A landscape with many peaks, sampled at points; each row gives a point and its height.
From any point a climber steps to the highest of the 2 points nearest to it. It stops when none of these is higher. Distance is the straight distance between rows; heights are no part of it.
q300: [-25  14 -10  -2  -4   0  10  -1  16  11  -1  -1   6  -2  16 -12   4  -3
  16   2   3  -9  -2  16  13 -15   3   4   8  -3]  height 1.74
q30: [  9 -23  -8   8   3  -6  -8   1  -4  -7  -5   9 -14 -14 -18   4 -11   6
 -23  -1  -2  -2  -5  -5  -7   7  -6  -2   4   5]  height 1.67
q220: [-24  -4  -1   6  -1  -6 -16   1  24 -23 -24  14  -6 -10  -3   2   2 -12
  -1   1  11   2 -17  12   4 -25  -4  11  -8  12]  height 0.55
q876: [-13  -3  -8   9  -1   1 -10   2  10 -16 -23   5  -8 -17  -4   2  -9  -7
 -13  -8   6  -9  -5  -4   1 -15   8  12   1  -3]  height 3.08
q325: [-19   2  -6  -3   3  18  13  -2  13   4   6   9  -9 -34  -4 -14 -24 -12
 -14  17   3   0 -20   4   4 -16   8  16 -13 -12]  height 3.82
q563: [-16  16  -3   9   0   6  -3   5   3   1 -16  -6   5  -3   9  -5   1   1
  10 -12   9 -13  -1  -9   4 -11  15  12   7  -2]  height 0.76
q255: [ -7 -10  -1  13   4  -6 -14  -5   4 -17 -17  -3   3   3   2 -13   5 -10
  13 -22   2  -4  -7   3   1 -13   6   2   9  20]  height 6.81
q963: [ -2  -9   8  -1   3   3 -23   7   7   5  -2 -12  -4 -12 -11 -31 -13 -33
  11 -27   2  -9 -20   0 -10  -8  10  -8  -6  16]  height 3.98
q558: [ -3   9  -3  -4 -11  -3  -9  12   3 -12 -18  -9  -2 -10   2 -23   2  -4
   2 -22  -1 -17  -1   4   1  -9  -3  -3   0  15]  height 3.25
q917: [ 17 -14  -1 -20  -8  10  22  -1 -13   4  16  -7   1   5  -5   6  -5  13
 -10   7   2   1   0  -8  -6  14  -8  -5  -4  -3]  height 2.04
q533: [  0  -8   0  -7   8  14  14  -8  -8  23  26   7  -7  -6 -17 -11 -15  12
  -3  25   8   2 -10  -2  -2   0  -6   4  -9   3]  height 2.42
q431: [-13  -9  -8   5  -1  -1  -2  -4   8 -18 -14  11   8   4   0  25   5  -4
   0   2   4   7  -6  11   0 -16  -7   8   4  -2]  height 1.34
q636: [  2   6   5 -10  -9   4  25 -12   8  21  15 -10   2   5   6 -22  -1   2
   8   9   0  -6   5  19   1  19  -4 -12   0  -4]  height 1.48
q182: [ -2   1   5   1  -2   8  -3   5  15  10  -1 -10 -11 -21  -8 -32 -10  -8
  12  -4   1 -18  -5   2  -9   8   0   0  -4   1]  height 0.71
q64: [ 16   5  11 -11   6 -20  -7  -8   7 -11  -1   8   2  24  11   8  16   9
  11   4  -5  10  18   5 -12   8 -10 -13   1  18]  height 2.08
q468: [ 13   0   5   6   9  -4  -4  -5 -10  -7   3  -3   9  22   6  17   9   4
  12  -7   0   8   9 -19   1  -1   7  -1   6  -1]  height 4.46
q822: [ 10   0  -1  -9  -7 -19  -8  15   3  -4  -6   4   1   6  -2  23  13  15
 -19   4  -7   1  14  -1 -12  16  -6  -7   4  -5]  height 0.46
q774: [ 14 -10   4   0   0  -7 -10  -9   2 -14  -3   3  -1   8 -12  -3   2  -1
   8  -6  -1   4   5   8 -10  -1  -8 -16   1  17]  height 1.46
q950: [ -2  -2   5  10   5  10   0  -2   2   6   4  -7  -3 -10   0 -17 -10   2
  12   0   2 -13  -5   0  -8   6   1   3   2   2]  height 0.89
q159: [ 3  7  3 -7 10 -9  7 -9  9 10 20  5 -8 17  8  2  9  3 12 18  3  5 12 11
  6  5 -7 -7  7  5]  height 2.02
q650: [ 13  -4  -2   3   6 -11 -18  18  -9 -11   2   7   2   8   0  36   9   3
 -18   4  -7   7   2 -18   6   5  -4   1   2  -6]  height 5.21
q594: [  6 -13  -6   8   7   6  -5   0 -15  -6   3  10  -3   2 -12  26 -12  -1
 -18   6   3  10  -6 -23   7  -4   1  10  -7 -11]  height 5.19
q233: [  5   0   3  -2   8 -11   1  15  -5   7   4   1   5   9  13  28  22  11
  -1  -5 -17   6  12 -12  -5  16   6   3   9 -11]  height 2.01
q108: [ -3   4  -5  -1  -5  17  16   5  -8  18  14  -2  -6 -16  -4  -6 -17   8
 -18  22   9  -7  -7  -6  10   2   1   9  -8 -15]  height 4.35
q410: [ -2   5 -11   2 -14   2   2   8  -3  -1  -7   1 -10 -14  -8  17  -6   0
 -22   8  -1   2   3 -16  14   9   7   8 -14 -31]  height 2.92
q821: [  6 -23  -5  11  -3  -7  -3  -5  -3  -7  -7  -5   5  -7   0  -7   4  -5
   4 -20 -16  -3  -8  13  -9  11  -5  -7  16  10]  height 4.31
q42: [  9  13  10 -18  14  -5  20   1  -2  24  24  -5   4  27  17   9  18   0
   0   9 -12  10  18 -11   2  22   8  -2   8 -14]  height 3.96
q328: [-10   3   3   6   7   2  -5  -7   6 -10   0  -1  -2   3   4  -9   1  -5
  24   1  13  -2  -3   7   3 -16  -2   1  -3  15]  height 4.04
q416: [ 17   8  13 -15  -3   7  28 -13   2  16  20  -8   0  17   8 -18   1   4
   0  12   2   3  15   6   0  25 -10  -9   0  -2]  height 1.37
q617: [ -2 -20 -11   4  -2   9   0  -8  -8 -18  -8  11  -2 -17 -11  11 -17  -6
 -29   1  -2   8 -11   0   0 -12  -2  10  -7  -6]  height 5.20
q975: [-24   3  -9   3  -3  -1  -3  -3  19 -11 -19   9   1  -5   1   9   3  -6
   5   5   7  -3  -6  13   6 -21  -2  11   0  -2]  height 0.96
q381: [ -6   5  -3   6  -5  16   6   6  -5  11   1  -8  -1 -16  -3  -5 -18   6
 -13   9   7 -14  -7 -14   2   4  13  13  -3 -19]  height 4.83
q228: [ 11 -19  -1  14   3  10   2 -12 -14   1   6  -9  14   1  -3 -10 -13  -2
   5 -11  -5  -4 -12  -3 -13   3   4   3  14   7]  height 3.33
q875: [ -5  13   3  -7  -7   3  12 -13  10  15  13  -9   0   1   5 -26  -1 -10
  21   7  -2  -7   2  23   3   2  -5  -8  -2   1]  height 1.61
q697: [  0 -10  -6   3   5  15  11  -6 -10   2  12  -1   7   0  -2   8 -12   7
   5  10   6   2  -9  -6  -3  -6  -1  10   1  -6]  height 1.49
q293: [ -2   1   3  10   5  -2  -6  -9  -2 -12 -11  -3   7  12  10  -3   7   3
  18 -12   6   0   4  -3   3 -11   5   1   6  14]  height 5.01
q784: [  2  -8  -9  -7  -3  -3  -1   5  -4 -13   3  16  -1  -5   0  33  -3  -1
 -27  21  -5  18  -2  -3   3   0  -6   8 -10 -17]  height 3.99
q422: [ 11  -1   0 -20  -9   3  21   4  -1  11  11  -8  -3   9  -2   9   6  12
  -7   9   0  -1  13   0  -1  18  -7  -7   0 -10]  height 2.18
q902: [  0   6   0   8   6   5  -4  10  -5   4   5   0  -9   1   0  12   1   9
   0   9  10  -5   7 -17   9   2   0   4  -1  -6]  height 3.43
q5: [ -4   8 -12 -12 -11  -3  15  11  -2  18  14  -3  -1   5   2  25   7   2
 -16  16  -5   7   4  -4  19  15   1   1  -2 -33]  height 2.47
q793: [  1  11   7   3  -7  -2  11   6  -8  10 -11  -8   3  -1  14  -4  21  18
   0 -18  -9  -7  20   0   0  15   9  -4   7  -7]  height 4.32
q364: [-6 -8 -6 -2  3 -7 -1  0  8 -7  2 12  7 14  5 35 11  4  4 13  1 13 -1  4
 -1 -9 -5  6  5 -6]  height 1.71
q574: [  0  -9   6   9   8  19   4   0  -7   1  18   1   0 -14  -6 -12 -13  -6
  14   7   2  -1 -21   6  -2  -9 -10   2 -10  13]  height 2.49
q960: [-14  -1  -9   6   1  16   7  -3   0  -2   1   3   8  -2   2  14 -10  -6
  -1   9   7   2 -10   0   7 -16   1  17  -2 -15]  height 1.79
q54: [  3  20   1 -18  -5 -14   0   6   2   6   1   1  -1  25   6  11  23  11
   3   5   3   7  27  -1   9   4  -2  -7   0  -6]  height 2.51
q687: [-21 -10   2   7   6   6 -13   4  22 -20 -20  14  -9 -23  -2  -4  -6 -27
  -7  -7   7   3 -24   9   1 -24  -2  13 -13  12]  height 0.19
q236: [ 17 -19  -5 -12   3   4   8   9 -18   1  16   0   4   4   0  27  -4   7
 -21   8  -9  10  -8 -26   1   8  -5  10  -4  -8]  height 6.71
q398: [-10  -2  14  -4   8   8 -20  12  14  13   6 -10  -3 -18  -2 -32 -16 -29
  20 -11   5  -6 -28   2 -10  -6  10   0 -15   9]  height 3.41
q970: [ 13  22  17  -4  12  -6  13 -20  -3  10   8   0  11  30  22   6  10   4
  16  -1 -10  16  21 -10   1   6  10  -2   6  -2]  height 3.45
q161: [  3   7  -2  -6  -8  -3  -5   7   3 -10   2   8  -2   0   3   7   8   7
   4  10   3   1   6  15   6  -6 -19  -9  -5  12]  height 0.26
q833: [-13   8   9   9   3 -11  -4 -10   0   0 -24  -3   8   3  16 -27  10   0
  23 -27 -10  -3   5   3  -4  -1  17   2   8  14]  height 1.86
q688: [  7  16  18 -15   4 -21  -1   3  -6   8  -4   3   8  24  14  15  34  11
   0 -13 -22  18  29  -8 -12  14  11  -4   5   1]  height 4.55
q569: [ 14 -20  -8   1  -1  11   5  -3 -25   5   8   0   6   0 -10  15 -18   7
 -21   2   0   6 -10 -26   3   1   1  12  -5 -10]  height 5.87
q330: [  5  -8   0   7  -4  -4 -16   7  -1 -24  -7  19  -3 -13 -13  14  -6  -2
 -26   6   3  10 -10   9  -2 -13 -15  -9  -8  12]  height 3.86
q746: [  6  17   2 -13 -11  -3   8   5   4   9  -2  -7  -5  11   1   1  13  12
  -1   2   7  -2  23   3   5  12  -6  -8   2  -7]  height 2.34
q226: [  8  13  -1 -23  -1  -9   1   9   1   8  13  -2  -2  24  -5  24  15   4
  -7  13   3   9  18  -8   3   9  -1  -5  -4 -14]  height 2.68
q924: [-14   2  -2   2  -6 -12 -15  10  21  -8 -18   6 -10 -17   1 -12  11   1
  14  -2  -2  -9  -5  14   4  -3  -8  -1  -4  12]  height 0.81
q282: [-14 -22   1  -2   1   9 -11   6  10   0  -6  -1  -9 -31 -15 -17 -19 -32
   2 -10  -8  -2 -33   8 -10  -8   1   4 -15   2]  height 5.73
q626: [  9  18  13  -4  10   1  20 -12  -5  21  20  -5  12  24  22   0   8   4
   9   8  -6   7  15  -4   0  15  10  -2  10  -8]  height 3.72
q281: [  7 -11  -5   5  -4   1 -10   3  -9 -25  -6  20   2  -7  -5  24  -9  -3
 -33  12  -1  16  -7   0   2 -11  -9   3 -11  -5]  height 4.47
q921: [-14  21  12   3   2  -5   0  -9  10   9 -10  -7   6   0  21 -34   3  -6
  29 -10  -4  -6   2   7   1   1  11   1   0  14]  height 1.39
q158: [ 23 -17  -3   1   9 -11 -14   5  -6  -9   7   6  -4  11 -13  19  -1   8
 -19   1   0  10   3 -15  -8  -2  -4 -10   8  11]  height 6.48
q278: [ -1 -13  -5   5   3  10  -2  -6  -7  -7  -2   3  -5 -16 -21  -5 -19  -7
 -11  -7   4  -3 -15  -2  -8 -14   0   1  -3   5]  height 4.37
q415: [  2  -3   4   5  10 -16  -5   5  -3   0  -7   6   5  10  15  16  23  13
   3 -13 -13   7  17  -4  -7  11   7  -2  15   3]  height 1.73
q376: [ -3   6  -7  -6 -13 -14  -3  11   8  -1 -13   6  -5  -6   1  19  12  15
 -13   4  -6  -5  14   5   0   9  -5  -3   1 -12]  height 0.59
q244: [-10  11 -14  -5  -1 -10   8   3   6  22  17   2  -2  13   6  17  10  -1
  -7  13   2   1   9   4  27   2   5   0  10 -26]  height 2.26
q694: [  2 -21  -5   5   1  15   2 -11 -14   2   3  -5   7  -9 -13 -11 -26   0
  -6  -6   3  -5 -20  -6 -13  -7   5   9   1   2]  height 3.85
q156: [  0  15   1   2   5   2  10   3  -7  15  15  -3   8  17  17  11  11   8
  12   7   1   3  13  -5   7   5   4   1   7 -10]  height 3.42
q382: [  1 -17 -15  15  -3   1 -10  -2  -4 -18 -11   1   3 -11  -7  -3  -9 -22
 -24 -19   0   4 -20   7   4 -15  -6  -3  12  12]  height 7.05
q188: [ -8   5  -2  -3   9  -2   9 -10   7  14  14   1  -9  12  -4   3  -1   5
  11  18  12   0   9   4   4  -1   3  -2   4  -8]  height 2.21
q143: [ -2  -5   6 -10  -3  15  13  -6   2  21  19  -3  -9 -10 -19 -27 -13   0
   9  14   5  -5 -11  11  -8   3  -5  -4 -12   1]  height 2.19
q920: [ -5  23   4  -9  -7  -1  19 -11   1  14   0  -8   8  12  15 -17   9   4
  15  -3   0  -2  18  13   4   2   7  -6   3  -3]  height 1.19
q592: [-12   5   9  -8   2  13   4  -6  10  22  18 -10  -5  -9 -12 -35 -15 -16
  18  11   7  -5 -13  17  -7  -4   5  -3 -11   2]  height 1.99
q799: [ 12  -2   7  -2 -12  13  19   4  -9  10   3 -17   4  -5   0 -13 -10  13
  -8  -1   5 -15   0  -6  -5  20  -1  -3   2  -7]  height 4.86
q673: [ -7  -9   1   6   5  -7 -20  -2   6 -10 -13 -11  -2   0  -3 -26  -6 -26
  11 -31   7  -5 -17   0  -3 -16  10  -5   6  26]  height 4.96
q700: [ 21  -2   5   1  -3   0   5   2 -11  -3   1  -9   1   9   6  -2   7  11
  -7 -16  -5  -5  12  -4  -4  17  -3  -9  10   6]  height 5.78
q121: [ 13 -19  -4   0   0   1  -3  -4  -4 -16   4   6   0  -1 -12   8  -3   1
   0  -1   0   6  -6   6  -8  -9 -10  -8   0  11]  height 1.66
q45: [-12   1 -10   8  -5   4  -2  -4   1 -11 -14  11  -4 -11  -6  20  -8  -9
 -17  12   1   9   1  -7  13  -5   8  15 -10 -27]  height 3.24
q546: [  7 -23 -11   9  -8  -8 -14   0  -3 -10  -5  -2   0 -12 -15 -10  -4 -18
  -6 -17  -9   0 -15  14  -2   0 -11 -13   9  15]  height 5.25
q22: [  5  13  18  16   6  -3  -1 -20  -4   3 -14  -7  12   7  14 -28  -4  -4
  17 -22  -9  -4   5  -2  -9   9  15  -5   8  16]  height 2.36
q915: [ 13  -8  11   6   3  -5  -7 -20   1  -6  -4  -7  -1   4  -7 -21  -2 -13
  21 -14  -6   0   2   8  -7   5  -2 -14  -2  18]  height 1.26
q531: [ -6  -5  -8  13  -3 -14 -18   2   0 -22 -24   2   5   4   0   3   7  -2
  -5 -18   7   0  -4   1   7 -19   1   2   9  19]  height 4.80
q495: [ -4 -11   6   6   6  14  -9   4   0  -8   5   1  -2 -16 -11 -13  -9 -21
   9  -7   1  -1 -23   8  -2 -19  -7  -2 -12  18]  height 2.94
q606: [  2  -1   6  10  12   9   7  -8   0  17  20  -4   1   1   6 -18  -8   7
  18  17   2  -8  -4   4  -6  12  -1   4   3   3]  height 1.08
q991: [ 14 -15 -12   9  -9   1   2   5 -15  -8  -2  -7   0  -9  -2  -3  -7  -1
 -23 -17  -4  -9  -6  -2   0   8  -2  -8  15   6]  height 4.48
q850: [  4   6   3  -8  -5 -22  -7  -1   2 -10 -14   9  11  16  13   5  21  13
  12  -4  -8  12  16  14  -7  -1  -8  -9   4  14]  height 1.83
q851: [  5  -2  -2  -7  11  -4   2  13 -10  10  15  -4   5  14   7  26  10   4
  -1   5 -12   6   3 -24   1  19   3   8   1 -18]  height 2.27
q263: [ -1 -22  -3  -5  -7   6   3   0   0  -3   3   5 -10 -24 -16  -3 -10  -2
  -4   9 -10   0 -17  15  -7   7 -18  -2 -12   0]  height 5.99
q142: [ -5  -5  -9  11  -3   6   5   8  -9  -3  -6   1   9  -4  13  20   5   4
  -6  -5  -7  -2  -2  -5   6   5   1  11   6 -15]  height 2.99
q839: [  0 -15 -13  15  -1   3  -9  -3  -2 -25 -19  12  -1 -16  -3   7 -15 -19
 -34  -7  -3   6 -12   4   5 -14  -1   8   2   2]  height 5.29
q132: [-16   8   4  -2   2  -3 -11   1  21   2 -12  -7  -7 -12   0 -27  -3 -10
  20 -10   7 -15  -7   2  -6  -7  11   3  -2   9]  height 0.80
q658: [ 21 -17  -7   6  -2 -10   1   4 -11  -2   1  -7  -2   4  -3  -2   3   6
 -21 -19  -7  -3   3  -1  -7  18  -4 -16  21   9]  height 5.10
q378: [-17   1  -3   7   4  19  -2  -2   4  -9  -4   0   6  -9  -1  -2 -17 -14
  -1  -3  13  -6 -18  -2  -2 -24   9  15  -1  -1]  height 1.40
q634: [ 18  17  17 -17  -1  -3  24 -14   0   9   7  -4   4  20  17  -9  11   5
   5  -2  -9   8  23   6  -3  23  -7 -12   3   1]  height 1.27
q88: [  0  13   2   4  -9  14  13   5 -10  19   9 -16  10   1   2  -7  -9  13
  -5   8   7 -12  -1  -9   1  12  13   8   2 -19]  height 5.45
q223: [-13  12  -5  -1  -6 -20  -7  12  13   0 -14  10  -2  -1  11   5  21  18
   6   4  -3  -1  13  10  10  -1  -4   0   4   0]  height 0.83
q215: [  6   2  -1  -3  -6  -1   0   0   5   0  -6  -3 -10  -2  -9  -3   2  10
   0   1   4  -8  12   3  -7  10  -8  -8   0   0]  height 2.14
q199: [ -4  16   3  -6  -6  10  20  -6   9  28  20 -13   2   4   3 -29  -9   5
  -1  14  11 -12   4  15   7   8   5  -5   7 -11]  height 1.35
q588: [  7  10   3   7  -5   1  -4   1  -8  -6 -11 -13   3   2   5 -20   1   2
   2 -24   2 -14   9  -6  -1   0   7  -7   9  12]  height 2.80
q270: [  9 -21 -11   3   3  -5   1  -3 -10   0  -4   0  -2  -2 -11  12  -8  11
 -16  -2  -6  -4   1 -14  -9  12   4   3   9 -10]  height 1.42
q31: [  4   5  17   8   7  13 -10   1   0   3  10 -12   2  -6   2 -35 -11 -17
  21  -5   1  -6 -14   4  -5  -1  -1  -6 -11  20]  height 1.89
q384: [-20   4  -6  -9  -3  16  11   1  12  10  12  -4   0 -20   0 -18 -17 -21
   7   6   7  -4 -23  17   0 -16   2   4  -6  -5]  height 2.63
q357: [ 10  14  18  11   9   5   3 -18  -2   1   6  -5   6  12  13 -23  -5  -7
  27  -1   0   2   1   3   1   1   0  -7  -4  19]  height 1.50
q134: [ -1  -6  -8  10  -4   2  -3   7  -4 -13  -9  -1   2  -9   6   6  -1  -1
  -5 -12  -5  -8  -6   3   4  -3  -6   1   7   3]  height 3.69
q894: [ -6   3   0  -6   1  -6   2 -10  15   5   9   5  -7   4   3 -11   8  -2
  22  12   1   1   7  22   6  -2 -10 -11  -2   8]  height 1.82
q743: [ 12  17  15 -21   9 -13  12   3   0  13   9  -1   5  23  18  13  29   5
  -1   0 -18  13  26  -8  -6  21   5  -4   6  -6]  height 4.20
q638: [ -6  10  -5   0 -10  -6 -17   9   4 -18 -22   1  -5  -5  -4  -6   2   0
  -1 -13   8  -7   1   2   6 -21  -1   0  -3  18]  height 3.78
q284: [  1   8  -3   6  -1 -13 -18  17  -4  -8  -8   6   0  12   7  26  18   8
  -4  -4  -1   3  10 -14  13   2  -1   4   1  -4]  height 4.49
q186: [ 17   6  13  -5   1  -4  13 -23  -5  -3   2  -3   8  16  12  -6   6   2
  18  -9 -11   9  13   5  -9  11  -3 -11   2   7]  height 1.14
q210: [ 12 -15  -1   5  -1  -7 -10   2   2  -4  -8   0 -14  -9 -20  -9  -4   6
 -11  -7   3  -9   2   3 -12  11  -9 -12   3   8]  height 1.91
q712: [  3   1  -4 -10   5   3   3   8  -4   9  14   6 -11   4  -8  22  -1   7
 -11  21   5   6   4 -13   8   4  -4   6  -8 -16]  height 3.10
q936: [  4  -4  -2   0   1 -15 -17  -3   2 -12 -11   5  -3  11 -15  20   5   8
  -4   3   9   3   9  -6  -7  -5   1  -6   2   2]  height 2.03
q944: [  2   2  -6  10  -5 -15 -20  11  -6 -19 -18   8   9  12   7  15  11   7
  -9 -13   2   4   5  -5  10 -11  -5  -1   7  10]  height 3.75
q229: [ -9  -3  -5  -2   6  15   7  -4 -10   8  12  16 -11 -13 -17   9 -17   5
 -20  26   8  13  -7 -10  10 -10   0  11 -18 -13]  height 2.93
q581: [ -1  12   1   9   7   5  -3   3  -8   3   8  -4   7  17   5  15   6   3
  12   5  11   4   4 -16  13  -5   5   6   1  -8]  height 3.87
q26: [ 21 -12   3 -11   1   7  11  -9  -9  -3  14  -2   3  10 -10   0  -5   7
   4   4   0   5   4  -3 -10   1  -8  -8  -2   5]  height 1.88
q904: [ -9  -1  -2   5  -6 -13 -18   8  12 -17 -12  13  -2  -7   0   0   8   2
   6   4   2   1  -8  20   3 -12 -18  -4  -9  19]  height 0.50
q129: [ 24   7  15 -19  11 -20  -7   9  -4  -2   4  -3   8  30   5  19  29   1
 -10  -4 -19  12  19 -22 -16  16   7  -7   8   4]  height 5.07
q890: [-16  -4   2   7  12   6  -4  -3   5  -9  -4  14 -17 -16 -16   8  -9   0
  -8  15  16   3  -8  -4   4 -19   2   7 -13  -2]  height 2.87
q41: [-13   4  -8  10  -5 -12 -14   4   9  -7 -27   4  -6  -9  -4  14   4   5
  -7  -6   4  -7   8  -9   7  -7  10   8   4 -10]  height 2.52
q714: [ -8  -6  -5   2  -2   3  -9   3  13 -10 -15   1 -11 -21 -11 -11 -12 -15
  -5 -13   5 -10 -13   4  -6 -11   3   1  -3   6]  height 3.67
q334: [  6  15   3   4  -8  13   1   6 -10  -2  -3 -13   2   0  -1  -9  -5   5
  -3 -10  13 -14   7  -7   3  -2   4  -1   0  -2]  height 2.50
q273: [  3 -13  -3 -11   4  10   9  -4 -15  14  14  10 -10 -10 -16   6 -16  16
 -19  19   4   4  -5 -17  -2   1  -6   9 -14  -4]  height 2.67
q395: [ 13  -6   6  20  10   2  -2 -13 -11  -4  -1  -8  13   7  10 -13  -3   1
  12 -19  -6  -3  -3  -5  -9   7  10  -2  15  11]  height 2.85
q674: [  2   6  -6 -18  -3 -11  -7  15  -1   3  13   5  -1  15 -10  38   8  -5
 -14  21  -3  15   3 -13   5   5  -3   3 -11 -21]  height 2.86
q536: [ -4  -4  -9   7  -7 -17 -19   3   4 -12 -22  10  -1   1 -10  29   4   4
 -21   0   0   6   7  -7   1  -1   6   2   3 -12]  height 2.12
q898: [-11  -3 -13  -3  -1   1   3  -2  -2  -1   5  16  -3   2  -4  31  -2  -7
 -16  25   1  18  -2  -7  15  -3   0  16 -13 -28]  height 3.63
q57: [-11  12   0   9   0  17   1   0  -5   5   3 -11  11   0   1  -7 -13  -1
   7   3  17  -8 -10  -4  -2 -15  16  15   4  -5]  height 1.09
q973: [-20   6 -12   1  -4  12  15   1  10  10   6  -3   5 -10   8  -6 -11  -8
   5  11   4  -9 -14  12   5 -12   4  13   4 -16]  height 2.22
q338: [ -6   8 -12  -3 -14  -6   4  13  -4   4  -2   4  -2  -2   2  31   8   0
 -16   6  -8   7   4  -9  14  18   4   6  -7 -34]  height 2.66
q587: [-15 -12  -4   1   1  18   2   0   8  -2  -3   2  -1 -30  -5 -15 -26 -19
  -7  -2  -2  -6 -30   3  -8 -11   5  15 -11  -3]  height 4.65
q277: [-20  12  -3   2  -1 -14  -5   4  15  -2 -18   3  -5  -5  11 -14  16   9
  19  -4   0  -6   6   8  10  -7   1   5   5   9]  height 1.20
q149: [  1  -1  -6   7  -2   5   9   9 -16  11   5  -7  10   6   8  22   4   9
  -7  -3  -8   0   0 -19   3  16   8  10   3 -23]  height 2.55
q728: [  3  11   7   0 -16   7  16   7  -3   9  -5 -18   6  -7  11 -15   4  14
  -2 -13  -2 -17  10   3  -3  17   6  -5   6  -7]  height 4.36
q437: [ 10   4   7   4  -5 -12   2   1  -6   0 -13  -1   4   4  12  -9  19  12
   0 -27 -14  -2  19   5  -4  16   4 -11  11  10]  height 4.99
q488: [ -2   0  12   2   0  -4 -12 -10  10   2 -11 -11  -3  -3  -4 -31  -3 -15
  25 -16  -3  -9   0   5 -11   7   5  -7  -5  14]  height 1.07
q32: [-10   3  -9  -5   8  -9   2   6   8   9  14   9   0  17  10  27  15   1
   4  17   1   9   6   4  14  -5  -3   3   8 -11]  height 2.00
q289: [  6   4   4  -2  -9 -24  -9 -12  -4 -14 -27   4   9  16   6 -12  17   9
   9 -22 -13   9  16  10  -6   2   1 -12   6  21]  height 1.52
q838: [-10 -15   2  -5  -4   8  -2   4   9   7   3  -2 -10 -28 -18 -18  -7 -20
  12   6  -8  -3 -21  17  -5  -3 -11  -4 -17  -2]  height 7.24
q578: [  4   9   4  -8 -10   2  12 -13  -6  -1  -5  -9  10   6   7 -11   5   2
  16 -13  -6  -2  12  11  -7   2   2 -10   3   4]  height 1.03
q34: [ 21 -15  -7  -3   7  -5  -9  13 -17  -3  10  -2   2  13  -9  29   2   1
 -22   0 -10   9  -4 -31   2  10   0   6   3  -8]  height 5.94
q567: [-12   4  -3   0   3  12   5   1   5  -1   3  11 -18 -27 -11  -2 -12  -2
 -16  20   6   0  -8   1   8 -13  -1   7 -12  -8]  height 3.30
q232: [ -8   6  -4  -7  -6  15   8   0   4  -2   4  -2  -6 -16 -10 -10 -13 -11
   3   2   9  -9  -8  12  -4 -17  -4  -3  -9   2]  height 3.00
q593: [  2  -6  14   8   5  19  -5   8  -8   9  15  -8   1 -20  -9 -31 -19 -10
   7   0   1  -7 -25   1  -9   0  -1  -1 -12  11]  height 2.16
q545: [ 26  -4   8  -6  12 -13  -8   8  -5  -5   6   1  -1  20   1  13  11   8
 -11  -3  -6   6  14 -17 -10  14  -2  -8   8   6]  height 5.63
q690: [ -7   2   4  -3   2   8  -9   0   7 -11  -1   3  -8  -9 -12  -9  -1 -10
  12  -2  12  -2  -8  11   3 -22  -7  -6 -12  18]  height 3.44
q603: [ 2 -6 -1  1  7  9 16  0 -7 15 20 -2  4  4  8  1 -8 14  5 16  0 -1 -4 -5
  0 11 -1  8  4 -9]  height 1.28
q954: [ 11  14  19  11   5  13   1 -10  -6   6   9 -14  10   4   9 -33 -14  -6
  17   0   1  -6  -5   2 -11   7   6  -4  -3  14]  height 1.69
q44: [-15  -2  -6   1   8   1   2  -7   8   5   8  10 -16  -1 -13  10  -3   3
   0  22  15   3   2   1   8 -11   2   3  -3  -6]  height 2.46
q379: [ 22  11  12   1   4  -1   5  -2 -15  -1   4  -6  12  21  17   6  13   8
   6 -15  -6   5  20 -15   2  11   6  -8   6   2]  height 5.08
q916: [-15  17  -9  -6  -9  -1  12  -3   3  13   1  -2   7   7  11   0   9   3
  11   2   3  -4  13  14  14 -10   6   1   8 -13]  height 1.41
q401: [  7   9   5 -11   2 -18 -13   2   7  -6  -2   8  -2  24  -2  17  15  13
   4  10   7   8  17  -2  -5   0  -5  -9  -1   8]  height 2.29
q575: [-12  11   1  -4  -2 -17  -2  -6  13  -1 -11   4  -2   8  10 -16  17   4
  26   0  -3   2  11  20   6  -3  -6  -5   0  14]  height 1.55
q953: [ -7 -11  -8  -3  -3   3   6  -1   9  -5   8  11  -7 -18  -5   8  -5   0
   0  18  -4   5  -9  20   1  -4 -18  -1  -6  -1]  height 5.15

Call two points neighbours if one is among the 2 nearest of the other. Go from one point of each pair to the other, from neighbour to neighbour, staying as high as possible. Name the lowest point that can't be avoided.
q88 / q278 -> q936
q700 / q88 -> q793
q581 / q382 -> q134
q531 / q236 -> q944
q158 / q581 -> q970

For each start below, name the point where the climber stops.
q220 -> q281
q210 -> q581
q143 -> q838
q578 -> q255
q904 -> q838
q376 -> q838
q199 -> q838
